Each row is a point on a landscape with many valleys, with its height.
A ball rolls from a point to the lowest of its 2 nearest points, and stops where none of them is lower. Distance is the straight distance between rows; heights are no part of it.
tiv (h 76.8): [137 124 155 171 150  87 110 108  69 119 154 119 141 145 121  75 127 114
 113 116  92  71 116 133 171  77 156 127 114  38 132  88 116 161 172  82
 130 144 165  96 129 127 117 133]
Repab (h 27.8): [101 135 122 134 140 170 125 140  79 109 103 122 155 191  99 150 134 138
 121 128 172  95 138 117  86 130 102 126 132  77 104 173 157 100 132  99
  96 122 106 109  60 146 120 134]
met (h 33.0): [143 143 117  99  97 144  49 100 103 165 115 146 162 126 148 104  90  89
 194  65 194  76 120 124  95 113 116 152 127 113 126 117  92 115 102  78
 157 126 137 158 106 144 132 140]
Sop (h 44.2): [126  83 195 140 110 106  98 121 106 142 174 116 121 126 118  71 145 144
  95 103  99 125 118 114 166 119 156 166 146  44  97  66 161 146 136 102
 107 155 124  91  55  66 121 171]
kibo (h 82.3): [148 101 117 194 112 139 118 127 139  81 196 126 107 127 122 101 142 139
 100 106  86 106 150 177 212  91 143  77  97 100 131  82 156 145 124 148
 140 139 137  99  67 116 120  88]
namav (h 66.9): [134 124 178  91 155 127  92 121 130 200 124  78 113 114 103 117  86 121
  90 104 140 162 127 119  71 185 103 133 167 178  75  87 136 161 156 118
  97 118  87 130 116 173 136 181]
voko (h 48.3): [132  79 198  65  99  90 130 101 120 143 163 121 154 104 115  64 131 145
 102 103 121 142  99 105 158 145 128 136 131 104 116  98 157 108 143 133
 118 167 137 136  60  68 126 157]
nopu (h 48.5): [127  86 162 130 106  75 161 107 153 149 148 126 127  90 133 106 150 129
 132 163  63 131  85 123 162 135 115 130 144 104 138  68 155 144 127 123
 124 165 149 129 151 123 139 143]
dalub (h 12.6): [154 165  93 147 121 110 143 110 183 100  99 105 115 114 119 138 162 103
 127 133  86  74 171 142 149  70 139  95 109 143 141 100 151 133 126 139
 178 106 183 157 180 155 151  68]
zogav (h 45.0): [136 150  78 135  95 167 113 152 114  95 113 157 131 203 141 158 130 129
 152 104 198 119 133 108 104 131 111 106 122 162 135 215 102  92 105 127
 134  99 107 138 104 148 113 119]
Fas (h 24.4): [ 79 126 176 160 103 171  93 150 182  73 120 132 134 154 166 114 197 156
 102 166 145 123 165  83 148 107 110 130 146 144 132 131 160  92 138 154
 126 133 133 145 116  74 121 151]
luvov (h 85.0): [131 102 102 130 168 101 187 113  62 126 124 148 125  88 110 116 119 127
 142 155 103 129  85 123 154 152 111 103  95  88 161 118  90 138 168 131
 140 164 142 118 176 152 133 112]
miler (h 18.3): [ 86 137 158 140 117 147 167 150 173  65 109 134 121 129 117 141 221 181
  81 183 137 150 174 118 143 130 138 121 146 144 145 110 174 123 168 184
 128 153 115 133 123  67 109 127]
bona (h 22.3): [114  88 131 162 132 159 138 115 102 101 150 115 137 146 167 112 178 177
 140 177  99 125 149 105 146 137  53  98 143 116 110 128 128  72 144 119
 127 139 182 170 146 134 121 169]
tisop (h 62.3): [163 104 133 177 148 125  83 130 145 128 124 134 137 117 184  90 117  88
 124 174 119  97  86 138 157  93 150 164 101  90 162 125  91  84 125  98
 188  96 163 106 202 125  99 106]
gigut (h 32.8): [112 114 114 149 154 111  98 119 126 201 131 114 125  83 135 142  65  86
 156 112 103 117  99 185 111 142 132 163  96 115 127  91 158 137  86  79
 121 119 143 129 128 149 137 115]
kani (h 17.9): [ 77 160 111 127 165 117 134 122  70 122  80 121 134 134  62 130 104 117
 142 132 141  94  96 139 103 132 121 131 103  79 138 111 136 152 186 115
 108 139 131 126 128 151 141 112]
Fomur (h 45.8): [104 107 144 150 130  94 141 133 127 126 163 126 139 117 133 120 188 147
 115 171 107 116 108 126 142 127 127 131 135  79 135 111 178 143 147 130
 117 146 124 133  88 109 134 128]
Zodeg (h 54.4): [102 132 156 125 139 135 117 188 153 119 104 133 141 134 148 137 169 125
  85 172 199 170 128  99 105 148 144 163 167 135 167 190 132 116 135 140
 111 127  78 117 110  92 104 146]
Bedu (h 23.3): [159 136 125 111 112 113  70 129 138 175 121 146 121 102 172 113  89  97
 157  84 167 115 133 134 109 129 143 177 121 159 146 172  83 144  88 104
 147  96 108 149 130 130 127 137]
limor (h 74.5): [165 123 159  93 128 130  86  96  98  93 132 149 107 120 103  84 100 151
  77  65 144 107 179 159 195  87 152  90  93  87  81  82  93 148 189 139
 145 134 136  92 110 121  82 130]
gafum (h 39.4): [120 101 130  67 135 124 192  95  39 128 137 124 135 135  76 126 120 168
 148  97 111 168  96  99 112 159  99 103 120 115  87 102 113 106 157 132
 110 182 123 134 135 127 145 162]
litem (h 58.7): [101 165 125  73 122 130 145 171 161 113  88 166 124 107 160 136 147 106
 146 143 187 117 100 132 122 111 167 150 122 125 199 172 139 132 150 147
 140 107 107 134 123  92  94  92]
bok (h 25.3): [ 89 152 132 128 159 134  91 114  73 168  97  71 149 158  76 123  91  98
 158  98 155  73  89 140  58 139 101 141 118 105  79 116 129 155 172  94
  97 117 132 106 113 195 140 136]
rolo (h 44.3): [151  99 140  98 126 142 124  89 132 164 162  75 153 122 153  88 140 131
 143 137 156  69 146 141 118 122  75  53 130 155 113 105 155 107 144 126
 120 129 184 191  99 139 136 168]
mimat (h 21.6): [132 144 153 123 136 154  70 158  73 115  86 121 158 187 137 133 122 136
  88 137 182 132 148 111  83 132 122 139 150  92 140 200 100  62 132  87
 108  98  97 101 113 149 109 159]
Mina (h 24.1): [103 149  94 112 162 160 124 133  60 104  74 146 144 142 110 130  83 118
 160 126 162 125 106 122 109 124 103 144 109  82 147 131  89 108 131 118
 130 120 136 129 170 143 126 104]
Dile (h 42.1): [154 109 141  73 105 149 126  96  54 119 152 116 119 145 110 117 114 174
 129  67 152 153 156  97 127 128  84 114 119 126  79 124  98 102 130 143
 111 164 124 121 115 137 132 174]
lumo (h 56.2): [104 125 164 119 133 111  76 159 184 176 118 117 140 114 162 137 141 118
  98 156 162 132 136 115  93 144 144 193 155 136 133 168 152 128 106 120
 107 115  95 128  98 122 129 167]
Sumab (h 71.0): [111 137 158 126 128 100  91 136 123 138 110 150 107 150  95 121 112 141
  75  77 137 123 134 131 116 123 151 156 111  99  83 124 116 169 154 110
  82 123  84  93  79 152 120 154]
sori (h 14.4): [119 119 115 137 126 167 163 144 114 118 126 113 150 135 178 147 195 152
 179 196 158 131 130  80  91 140  76 112 175 169 140 156 127  73 132 126
 150 136 175 193 155 142 147 168]
nozok (h 50.8): [ 89 130 150 180 151 159  57 180 180 140 148 144 111 157 135 151  91 121
  99 147 121 150 157 152 136 178 129 137 169 167 118 148 141 158 122 145
  72  94  56  99  69 110 105 129]
leg (h 49.6): [ 84 123 117 132  86  76 189 126 126 114  89 154 136 122 129 140 168  89
 173 168  88 115  47  91 140 106 141 177 117  83 180 107 130 161 116 117
 150 165 157 123 192 153 170  83]
lofav (h 18.9): [127 145  90 114 146  67 196 125 117 169 129 143 125  94 117 139  94  83
 150 106 135 100  99 153 114 127 151 100 103 171 155 157 113 184 175 121
 126 122 131 162 160 171 133 106]
pifim (h 16.1): [161  85 138 137 162 146 125 110 155 193 177  82 114  96 164 134  94 151
  88 130  81 168 167 171 155 149 109 125 152 153 126  73 152 143  74 145
 106 123 144 134 135 120 116 151]
Sopi (h 24.5): [119 130 148  76 107 133 140 145 180  76 135 138 125 107 129 119 163 155
  80 131 159 159 173 132 153 130 132 132 126 146 126 143 161 137 130 179
 137 148 114 136  90  63 104 120]
Riti (h 48.2): [116 210 103 107 107 167 159 155 147 112  95 130 136 191  96 195 148 135
 175 129 187 106 145 124  69 113 117  99 148 172 123 183 129 120 114 116
  98 102 120 141 110 166 109 110]
pil (h 44.4): [160 131 123 114 110  86 184 120 187 212 148  91 157  53 161 175 157 100
 173 148 147 143 132 132 113 124 157 122 142 148 144 156 172 105  52 142
 116 129 156 172 132 134 166 121]
tif (h 29.9): [151 146  73 133  91 201 116 130 161 115 131 151 129 162 144 146 109 126
 202  90 119 109 157 115 131 118  76 103 130 189  85  90  83 120 101 142
 173 133 149 161 156 137 150 131]
fabe (h 25.0): [143 128 111 117 143 101 174 135 132 147 149 134 115 102 134 139 119 143
 122 128 139 138 124 131 118 152 135 120 123 168 139 177 119 148 130 154
 122 135 115 137 128 136 124 128]
bukat (h 41.4): [151 112  83 171  90  97 203 124 168 143 148 174 142 148 164 166 147 103
 211 162  90 121  90  92 123 142 105 136 130 157 106 149  90 153  70 133
 133 128 158 148 192 145 167 120]
nutap (h 80.2): [140 120 104 180 150 136  78 145 120 110 181 137 121 115 122 120  86 100
 140 113 105 107 130 198 191 115 183 100  82  92 153 123 165 112 118 127
 134  95 123  96  48  95 103  65]
Zefu (h 63.0): [118 121 142 105 104  80 150 167 162 115 155 142 137  66 160 132 159 102
 121 113 178 159 130 145 164 137 193 111 114 139 186 197 183 130 125 184
 125 133 122 133  74  54  90  78]
Vike (h 28.3): [149 105 143 121 184 133 145 137 123 129 146  93 114  61 148 108 137 147
  92 197 126 175 133 139 130 169  99 103 165 164 153 124  85 137 176 161
 130 135 106 131 163 116 108 158]
Fosis (h 23.6): [163  89 134  67 129 143 128 137  75 129 136 108 125  81 161  86 113 146
 100 140 159 204 111 118 122 145 103 129 160 155 156 151 100 118 160 146
 134 147  98 144 157  87 140 176]
nifu (h 72.7): [127 134 142 144 136 120  82 125 150  94 137 174  95 138 105 110 112 150
  89  92 120 128 157 156 164 114 155 132 112 132  95 107 104 183 153 142
 129 120  83  95 106 106  89 117]
vav (h 60.7): [128 118 135 204 176 121  51 119 123 151 135 135 145 110 157  89  80  71
 121 138 113  81  82 156 135  93 186 185 123  78 155  78 104 133 132  50
 144  84 151 106 150 142  80 120]
relu (h 52.9): [132 136 117 152 120 107 214 127 127  64 114 144  97 133 109 144 202 184
 109 158  93 135 139 103 144 124 139  97 118 139 128 139 120 161 184 161
 146 139 146 125 173 144 113 109]
mub (h 63.4): [124 137 134 185 151 128  96 137 144 112 111 130 132 146 186 112 134 129
  99 173 109  99 117  98 122 108 115 162 145 100 135 132 104 110 155 113
 161 102 130 133 199 132 114 142]
Zosu (h 56.6): [ 94 105 128 195 169 121 141 136  96 154 133  85 151 154 138 156 168 156
  92 198 114 138 104 123  66 166 116 163 158  81 126 154 158  99 110 107
  94 137 120 117 136 147 142 153]
Vug (h 64.7): [105 146 150  87 164 160  48 146 148 164  85  91 117  77 109 120  87 104
 124 128 130 141 140 155 110 164  97 137 154 143 129  82 129 145 173 127
 131  93  82 148 125 143 129 156]
migeb (h 33.9): [141 109 108 103 110  80 133  96 155 124 153 165  87 111 109 102  87  98
 139  86  79 113 105 143 193 120 137  97  90 152 135  76 132 187 160 128
 150 144 150 131 144 145 137  97]
Tig (h 75.7): [182 105 151 128 151 124 117  83  72 137 162 116 127 138 132  79  98 131
 104  95 129  72 164 156 185  71 128  83  93  80 107  75 103 114 163  98
 130 146 198  98 137 128  95 138]
Vovo (h 58.2): [106 124 117 120 180 147 173 149  82 149 115 104 142  99 141 163 160 155
 139 195 151 185 101 111  77 167 129 149 178 128 167 165 141 110 140 123
  99 145 116 133 128 143 142 165]
sozig (h 34.3): [113 141 129 103 167 112 121 134 104 156  98 116 154  81 126 151 103 103
 115 154 123 159 103 138 102 113 139 189 115  31 158 106 149 110  97 114
 145 126 111 114 157 119 143 102]
Pev (h 60.0): [100 145 107 108 165 158 129 146  84 145 100  91 115 128 106 151 119 126
 146 159 155 152 112 120  49 184  83 129 182 175 117 146 120 134 161 106
  85 128 104 145 131 172 155 166]
Zaset (h 54.5): [ 90 120 174 189 142 142  54 171 198 156 155 133 119 145 180 113 124 124
  92 154 108 151 134 144 136 144 130 202 163 141 124 109 138 162 105 136
 120 110  80 119 113 100 117 151]
mugut (h 36.1): [125 143 109  61  97 154 162 111 171 121 127 103 114  99  72 166 138 145
 133  81 115 158 189 150 138 134 113  81 131 167  83  87 165 109  95 186
 114 140 123 149  91  97 147 127]
dagu (h 32.9): [127 124 132 204 110 128 121 154 206 115 147  82 128 148 167 146 154 140
  83 155 117 120 181 155 136 136 183  77 138 160 125 163 166  88  79 164
 115  73 158 150  77 129 128 104]
vegov (h 31.8): [146 137 118 128 186 191 115 148 134  79 106  90 127 105 138 130 138 147
  87 201 124 168 164 139 131 129 114  89 163 170 171 128 119  81 167 175
 133 114 107 127 176 103 107 123]
ded (h 11.3): [155 122  95  83 109  72 208 114 147 150 129 180 123  86 117 135 103  78
 193 100 114 151  72 117 139 152 169 116  92 181 148 155 104 165 118 158
 138 141 134 162 161 122 145  84]
Kife (h 60.6): [123 130 112  61 115 134 154 144 118 138 135 154 151  83 162 134 134 109
 180 138 202 160 105 131 128 151 167 129 124 131 185 203 153 105 132 151
 132 149 131 152  95  84 117 108]
fidig (h 46.9): [189 134 112  84  77  74 231  95 174 172 134  94 160  73 127 148 175 126
 147 116 121 141 141 122 126  97 176 112 129 145 146 118 147 134  53 147
 151 146 164 151 148 117 161 122]
tegin (h 29.4): [150 158 114 129  80 184  80 140 204 102  93 156 107 173 126 154 119 141
 124  86 171 118 223 126 119 108 129 127 149 173  84 161 110 123  66 146
 123 100 110 115 114 129 121 119]
Bik (h 36.2): [101 184 128 140 100 182 103 140 160  70  76 175  98 190  87 176 153 153
 103 115 115 122 208 116 121 104 104 127 141 127  86 148 143 122 118 151
 120 103 116  91 116 157 126 123]
bifu (h 85.5): [162 104  95 125 175 146 146 114  59 117 135 113 125 103 130 114 106 153
 110 165 123 148 122 140 142 122  79  93 106  97 152 116  84  89 171 124
 159 128 153 112 194 123 113 138]
Bozi (h 41.8): [ 88 156 110 100 117 161 155 108 144  90 128 137  99 122  62 167 120 163
 113  98  80 155 166 142 151 135 108 101 119 129 107  75 159 159 140 168
 110 146 118 129 102 128 147 113]
Tus (h 38.0): [115 122 167 174 150 136  78 140 116  84 191 144 124 139 119  80 155 135
  97 148 120 127 133 135 205 100 147 151 139  46 123  65 134 137 142 123
 111 149  94 101  72  58  98 126]
Gak (h 34.9): [129 137  97  82 105 143 224 105  83 130 143 141 129 143  72 174 126 161
 189  94 131 188 128  91  73 163 109 110 144 180  94 126 101 105 111 150
 105 169 115 140 125 132 156 143]
Fav (h 21.9): [126 118 148 178 141 143 121 114 124 118 149  89 134 164 139 106 155 170
 109 152  70  79 158 125 147  95  85  92 126 120 105  74 143 104 150  94
 137 113 183 141 150 142 118 153]
nor (h 37.3): [121 123  93 147  78 152 172 123 169 117 142 158 117 136 136 164 163 148
 176 136  83 127 133  96 132 136  90 136 122 155  98 103 118 129  81 147
 154 141 160 153 175 110 154 113]
vifez (h 40.1): [116 105 128 109 109 113 127 124 173 196 131 105 152  75 164 154 120  90
 184 132 110 128 118 134 124 141 126 173 131 122 142 107 173 122  61 127
 114 142 144 159 119 111 167 123]
sov (h 2.8): [135 150 116 177 123 125 141 129 137  44 121 123 112 155 116 118 204 143
 125 136  70  84 171 133 179  65 129  90 105 102 150 113 163 149 158 144
 187 128 188 128 140 152 151  67]
nes (h 34.6): [149 151 125 109 151 164  88 118 146 113  75  92 123 108 141 119 131 151
  65 155 142 140 183 124 111 100  92 118 146 147 136  89 114 100 153 137
 142 108 122 140 192 136 123 143]
Tovas (h 51.4): [ 88 132 141 129 104  92 197 129 129  95 100 163 118 131 111 132 196 154
 119 147  81 122  99  69 116 111 144 161 137 114 141 109 137 171 151 131
 141 145 138 143 178 124 147 125]
gakun (h 48.8): [207 131 134 109  68  55 195  86 140 136 143  99 140 111 130 104 168 117
 109  89 124 100 153 117 153  60 169 126  99 107 133 141 122 136  76 129
 159 138 151 108 151 142 145 122]
Muf (h 83.5): [171 122 111 205 151  98 127 146 106  99 185 136  88 126  97  84 126 109
 107 118  69 101 118 176 195 107 154  97  90 104 154 100 108 180 161 132
 149 117 114  84 121 136 103  77]
Fofik (h 52.6): [101 167 146 108 119 121 162 177 162 120 100 163 121 140 164 149 169 130
 130 162 166 173  79  73  76 156 152 182 176 175 158 183 101 166 139 127
 118 131  97 159 156 116 119 162]
vifi (h 42.3): [100 116 156 183 130  93 136 157 161 125 158 102 106 131 107 132 183 162
  69 169  84 161 139 140 135 142 148 139 139 124 124 112 169 158 116 154
  92 141  81 102  81  92 123 141]
novu (h 64.6): [170 113 109 146 136 158  96 117 145  97 114 143 110 143 193 117 121 154
 129 151 124 128 106  86 114 130  80 173 131 146 119 138  51 110 125 127
 165 113 147 139 232 142 133 137]
kiz (h 68.2): [131 114 165  97 137  78 146  98 117 178 153  78 128 125  82 109 132 138
  95  86 128 114 101 108  75 151 120 122 140 149  70 119 127 153 178 105
  96 138 106 117 111 162 134 179]
dos (h 47.5): [108  93 120 173  90  85 131 116 138 116 124 174 139 131 181 124 148  91
 184 148  89  94  40 120 179 126 131 166 101  94 165 121 103 154  96 118
 166 163 163 129 186 139 128  79]
nazok (h 56.3): [156 131 118 222 153 112  84 156 157  94 136 141 116 165 145 107 127  99
  93 147 131  88 123 146 154 116 193 124 112 119 130 174 111 109 154 103
 156  61  92 103 116 140  94  98]
fepuz (h 37.2): [123 118 132  63 104 171  83 115  72 139 121 136 127 150 107 119  69 146
 128  73 146 181 127 123 113 141  95 161 129 111  89 133 118 112  75 119
 105 147 101 103  94 121 143 149]
zus (h 47.0): [159 100 150  95 104  71 171  82 143 168 150  96 152 104 128 101 169 140
 116 126 119  85 125 126 132 110 113  86 127 133 113 100 155 136 123 113
 113 145 178 145 117 148 130 145]
vum (h 21.3): [151  79 135 123  85  73 115  98 175 146 165 187 137 109 204  71 118  77
 176 132 106  90  81 133 192 125 130 113  99 159 157 123 111 169 127 116
 136 143 142 130 132 120 110 100]
dem (h 20.9): [115 142  82  72  89 122 167 128 133 137 117 175 155  99 137 150 103  92
 239 122 133 122  80 109 135 152 115 150 113 151 152 120 109 139  98 154
 170 159 124 176 166 104 153  99]
podan (h 16.6): [172  69 121 111 136 153 122 121  81 143 197 115 110 113 170 108  85 146
 117 134 128 190 126 142 161 167  98  99 136 152 139 145 112 116 103 145
 129 152 124 114 129 104 112 152]
Telo (h 30.9): [127 119  92 137 133 115 207 106  88 149 166 122 125 160 100 174 127 170
 143 115 137 159 120 129  88 177 116 107 132 161  95 185 123 131  78 158
  72 157 127 123 110 157 141 150]
kap (h 46.8): [ 93 162 124 164 136 184 100 176 162 130  83 146 107 171 101 201  87 125
  98 147 119 149 153 141 100 163 126 142 161 155 121 175 143 143 102 128
  81 102  76  79 106 168 127 123]
Bado (h 51.0): [118  65 186  44 107  86 145 105 124 126 126 133 148 104  88  92 101 124
 164 100 134 173  62  71 117 146 115 134 148 131 121  85 166 109 171 135
 139 179 124 149  96  75 156 177]
Nodo (h 84.4): [136 135  82 154 163  89 184 128  63 127 149 122 104 107  83 111 116 104
 136 138 103 104 106 174 159 124 150  77  64 102 166 128 118 166 187 132
 130 129 112 106 135 144 109  75]
bupi (h 11.1): [140 101 160 145 129  75  68 116 159 172 163 150 129  93 169  99  93  96
 127 107 127  88 104 150 160 140 170 151 123 138 159 133 123 166 124  98
 134 110 103 128 122 112 106 126]
Kav (h 40.5): [155 102  90 148 108 169  94 139  90 114 170 133 114 178 164 126 100 156
 147 101 172 128 144 123 123 170  92  81 137 188 127 196  98  97 114 140
 118 124 132 131  93 147 120 147]
Ramu (h 50.6): [125 189 116 104  86 150 172 153 172 129 107 159 129 159 120 183 164 129
 182 123 172 153 117  73  60 132 111 153 156 211 121 171  95 145 106 125
 120 135 111 160 151 139 122 141]
vime (h 49.3): [ 90  89 147 130 126  90 194 107  77 146 121 101 138 122  83 115 142 108
 166 163  41 104  52 112 145 137 101 125 124  82 129  46 158 175 159 104
 115 162 173 113 144 144 157 129]
pofo (h 26.9): [151 158 101 203 107 156 119 123 181  74 135 103 109 184 135 145 139 134
  99 132  86  87 177 161 142 106 162  64 108 166 109 162 145  95 126 141
 147  79 168 125 118 157 121  83]
ziru (h 53.5): [111 122 176  29 110  77 159 124 141 129 107 151 140 100  68 121 109 112
 143  70 166 174  90  80 103 140 174 151 136 124 128 131 153 110 157 136
 122 137  96 125  69  76 127 150]
Feror (h 37.9): [118 118 136 227 159 139 104 147 189 130 173  77 106 148 127 135 145 145
  76 161  95 141 173 176 147 139 164  94 145 125 138 113 176 116 112 142
 106  94  99 110  80 105 117 118]
Sige (h 62.2): [ 94 146 119  77 176 160 126 159 143 164 105  96 111  61 131 137 109 100
 148 161 137 179 115 138  80 174 109 141 187 189 144 124 128 155 184 140
 111 118 113 173 138 128 155 155]
kib (h 55.4): [144 122 152 200 169 102 153 140 114 142 140  68 143 150 134 160 170 159
  49 173 108 136 141 129  98 108 153 150 142  78 122 146 148  97 120 103
 125 102 109  77 163 152 121 148]
rep (h 20.1): [135 197  74 183 110 148 139 140 186  92  96 135  95 172 115 162 140 108
 134 121  96  84 160 152 128  88 145 111 104 171 135 142 139 140 109 128
 158  73 151 135 163 179 146  77]
kiso (h 28.9): [101 135  93  52 120 141 176 142  85 133 104 145 143 100 102 151 106 124
 199 117 140 188  77  97 104 179 104 143 141 162 141 112 105 127 123 154
 138 164 108 163 144 109 176 129]
Peg (h 41.2): [121 144 115 113 113 172  32  96 112 127 106 172 174 122 143 124  84  94
 171  95 166  96 140 139 147  93 166 174 111  66 124 121 118  65  84  81
 160  97 154 135  91 110 114 101]
tam (h 32.5): [ 87 148 159 127 130 165  76 125  77 139 102 132 139 203 103 134  96 139
 143  93 167  92 120 111  74 147  92 146 140  83  49 132 113 149 141  88
  77 131 111 107  76 160 138 158]
Vin (h 14.2): [136 125 122 157 121 129 122 103 128  98 138 123 111 158 114 106 134 138
 128  98  76  70 153 140 183  89 107 104 108 101 114  58 140 167 153 114
 144 134 208 129 143 160 151 103]
velob (h 40.8): [153 129 144 118 136 110  98  99 127 165 139  88 179 133 162  91 140 111
 142 108 159  52 150 128  99  87 112 112 122 132 122 140 124  80 128  74
 145 110 158 162 139 159 137 164]
sima (h 78.2): [124 131 137 167 147 145  75 115 104 128 162 128 152 122 115  94  98 113
 133  98 132  77 133 156 175 105 149 116 107  74 140  97 143 112 158  86
 138 114 126 113  76 115  85 124]
gogu (h 53.7): [185 105 138 197 165  94  89 131 139 139 151 117 117 152 161 135 114 136
  48 138 121 123 158 161 136 108 173 162 108  86 113 157 116  98  93 109
 141  93 103  79 142 140 111 121]
baz (h 24.2): [139  90 128 151 162 136 123 141 130 200 169 110 108  96 162 141  64 116
 111 133  77 176 105 177 132 182 123 159 127 143 122 113 117 158  74 121
 106 111 103 113 143 122 127 135]
Dufu (h 20.8): [174 174  89 129 105 193  98 125 149 132 112 131 123 157 127 167  92 121
 153  87 146 130 188 129 110 117  96  87 132 190  91 141  87  79  82 150
 150 106 106 130 152 149 137 102]
gim (h 28.0): [146  97 109 144 106  87 138  92 128 151 163 145 127 136 151  99 115  79
 175  91 104  43  92 150 175  91 135 103  85 137 143 121 110 158 119  94
 163 142 164 133 130 167 147 107]
fela (h 37.5): [154 157 136  81 140 139 109 109 105 141 106  74 147 112 125 110 154 143
 123 123 163 110 154  99  78  95  90 122 158 136 133 123 102 106 158 115
 139 125 141 161 155 142 153 164]
dek (h 30.1): [167 146 136  49  70 157 162 121 178 107 112 123 119 116 120 120 151 154
 111  88 167 172 192 119 122 130 130  98 121 192 123 130 106 123  77 188
 138 132 117 149 124  80 127 129]
nekul (h 34.1): [107 132 114 171 143 154 110 125  92 107 141 116 130 194 118 139 128 163
 117 113 147  82 148 138 121 138  92  68 122 149  89 168 135  90 152 109
  97 123 131 124  87 175 107 150]
Satar (h 5.7): [124 118 111 108 136 156 134 151 119 130 124  80 157 118 173 141 167 159
 141 198 185 157 147 122 115 147 127  99 161 150 149 177 165  29 111 150
 135 126 169 172 125 117 145 146]
ren (h 44.5): [135 100 106 179  86  64 162 153 182 152 134 172 143 133 192 154 143  90
 171 147 102 110  57 119 141 147 143 160 119 144 150 172 120 170  94 127
 116 133 134 152 156 146 164  97]
kom (h 30.8): [105 128 113 111 122 192  63 135  69 122  89 144 148 167 132 133  76 133
 174 121 160 157  92 117  76 150  89 185 132  92 122 139  91 108  56 111
 119 128 121 124 120 124 152 117]
ker (h 54.2): [157 112  83 173 139 118 202 126 132  73 153 147 108 136 131 127 172 149
 124 186 100 131 148 147 174 132 141  66  94 138 139 179 127 113 154 172
 141 125 175 114 161 132 122  84]
pever (h 57.1): [105 178 131  46 108 159 139 149 102  84  72 196 123 132 120 130 135 127
 146 121 189 161  93 102 110 128 126 161 129 128 173 170 110 135 146 145
 140 148  92 134 152  84 111 102]
deme (h 69.4): [ 95 154 150 134 139 100 139 126 103 155 104 114 115 174  75 131 141 126
  89  97 147 107 114 106  58 152 123 143 141 145  87 176 136 184 171  99
  80 122  79 116  94 184 131 158]
mami (h 51.1): [204 131 112 154 122  91 124 101 145 120 141 132 100 114 144 114 119 117
  91  91 121 106 163 156 164  79 187 135  97  99 131 134 111 138  84 112
 157 107 154  89 133 139 121 101]
sobu (h 55.5): [ 98 157 151  35 114 116 172 160 139 102  92 186 122 135  93 139 130 136
 122  98 166 200 106  88 121 129 158 148 119 173 142 169 135 133 143 163
 122 148 105 126 100  83 109 138]
big (h 58.6): [166 148 128 208 167 102  73 132 133 120 120 142 122 123 139  89  75  90
 110 108 121  78 137 163 136  89 180 149  94 124 125 126  75 151 154  72
 163  71 136 102 132 162  93 105]
zenar (h 42.9): [114 145 134  83 122 108 148  87  76 148 130 147 116 161  53 128  65 107
 165  44  91 130 100 116 131 120 123 126  78 112  64  35 108 150 140 122
 141 163 136 113 137 145 168 129]
getoz (h 43.3): [ 76 187 165 100 123 182 109 153 159 131  48 144  96 146  73 193 124 131
  91 150 104 159 158 132  84 131 126 158 172 122 107 121 161 161 120 128
  74 113  83 106 115 149 133 128]
gava (h 14.9): [116 132 121 121 139 170  97 161  92 128 125  81 156 144 149 147 124 132
 103 169 187 159 142 142  88 160 141 102 143 115 155 206 143  28 113 110
 123  97 118 131  87 125 114 144]
Kidug (h 40.0): [ 84 180 131 120 141 169 139 126 154  71  70 132 101 133  68 166 142 168
  78 153  92 150 191 139 115 113 118 108 154 144 117 116 162 133 149 154
 107 133 110 108 140 140 125 114]
rakis (h 29.8): [116 139 106 122 164 162  91 159 109 128  91 142 147 100 150 155 101 122
 129 151 159 162 119 148 112 142 124 159 131  99 164 142 144 103 109 136
 145 111 104 124 140 114 129 115]
nenep (h 8.2): [184  66 141 110 109 114 153  89 147 165 166 101 118  86 158  99  93 148
  74 106 111 196 164 135 152 141 124 111 118 171 111 130 117 127  60 166
 113 140 119 123 142  97 117 147]
Kesad (h 39.5): [103 154 132 120 130 118  53 127 120 135  73 150 162  85 126 137 119  80
 157 113 154 106 123 136 134  90 174 207 131  51 159 117 139 119 106  96
 146 119 143 104 129 106 121  98]
Depu (h 30.7): [105 119 160 134 139 176  61 153 141  67 135 134 138 138 145  93 157 168
  94 168 146 151 163 114 173 112 116 151 133  84 112 122 141  98 147 159
 123 148  98 102 102  48  97 149]
sezo (h 46.7): [ 84  97 156 118 125 103 142  93  67 150 123 135 136 156  89 110 112 116
 153  92  76 114  70  91 122 129 102 153 120  87  90  47 131 144 131  89
 107 162 162 121 151 134 151 156]
gil (h 38.5): [113 127 100  87 120  72 164  98  95 150 134 155 116 109  54 118  62  68
 176  54 118 110  89 146 148 120 155  95  64 128 130  74 126 173 153 123
 161 150 146 138 136 156 156 102]

Call two points neighbours if one is among the 2 nearest of the other. Go from one point of each pair to the other, from neighbour to neighbour, staying as low as possible. Name the highest point that can't be avoided.
miler and sov -> ker
ded and bupi -> Dile
nenep and kani -> nopu
Satar and bupi -> Peg
Repab and kani -> tam
sov and Satar -> bona
miler and Dufu -> Bozi
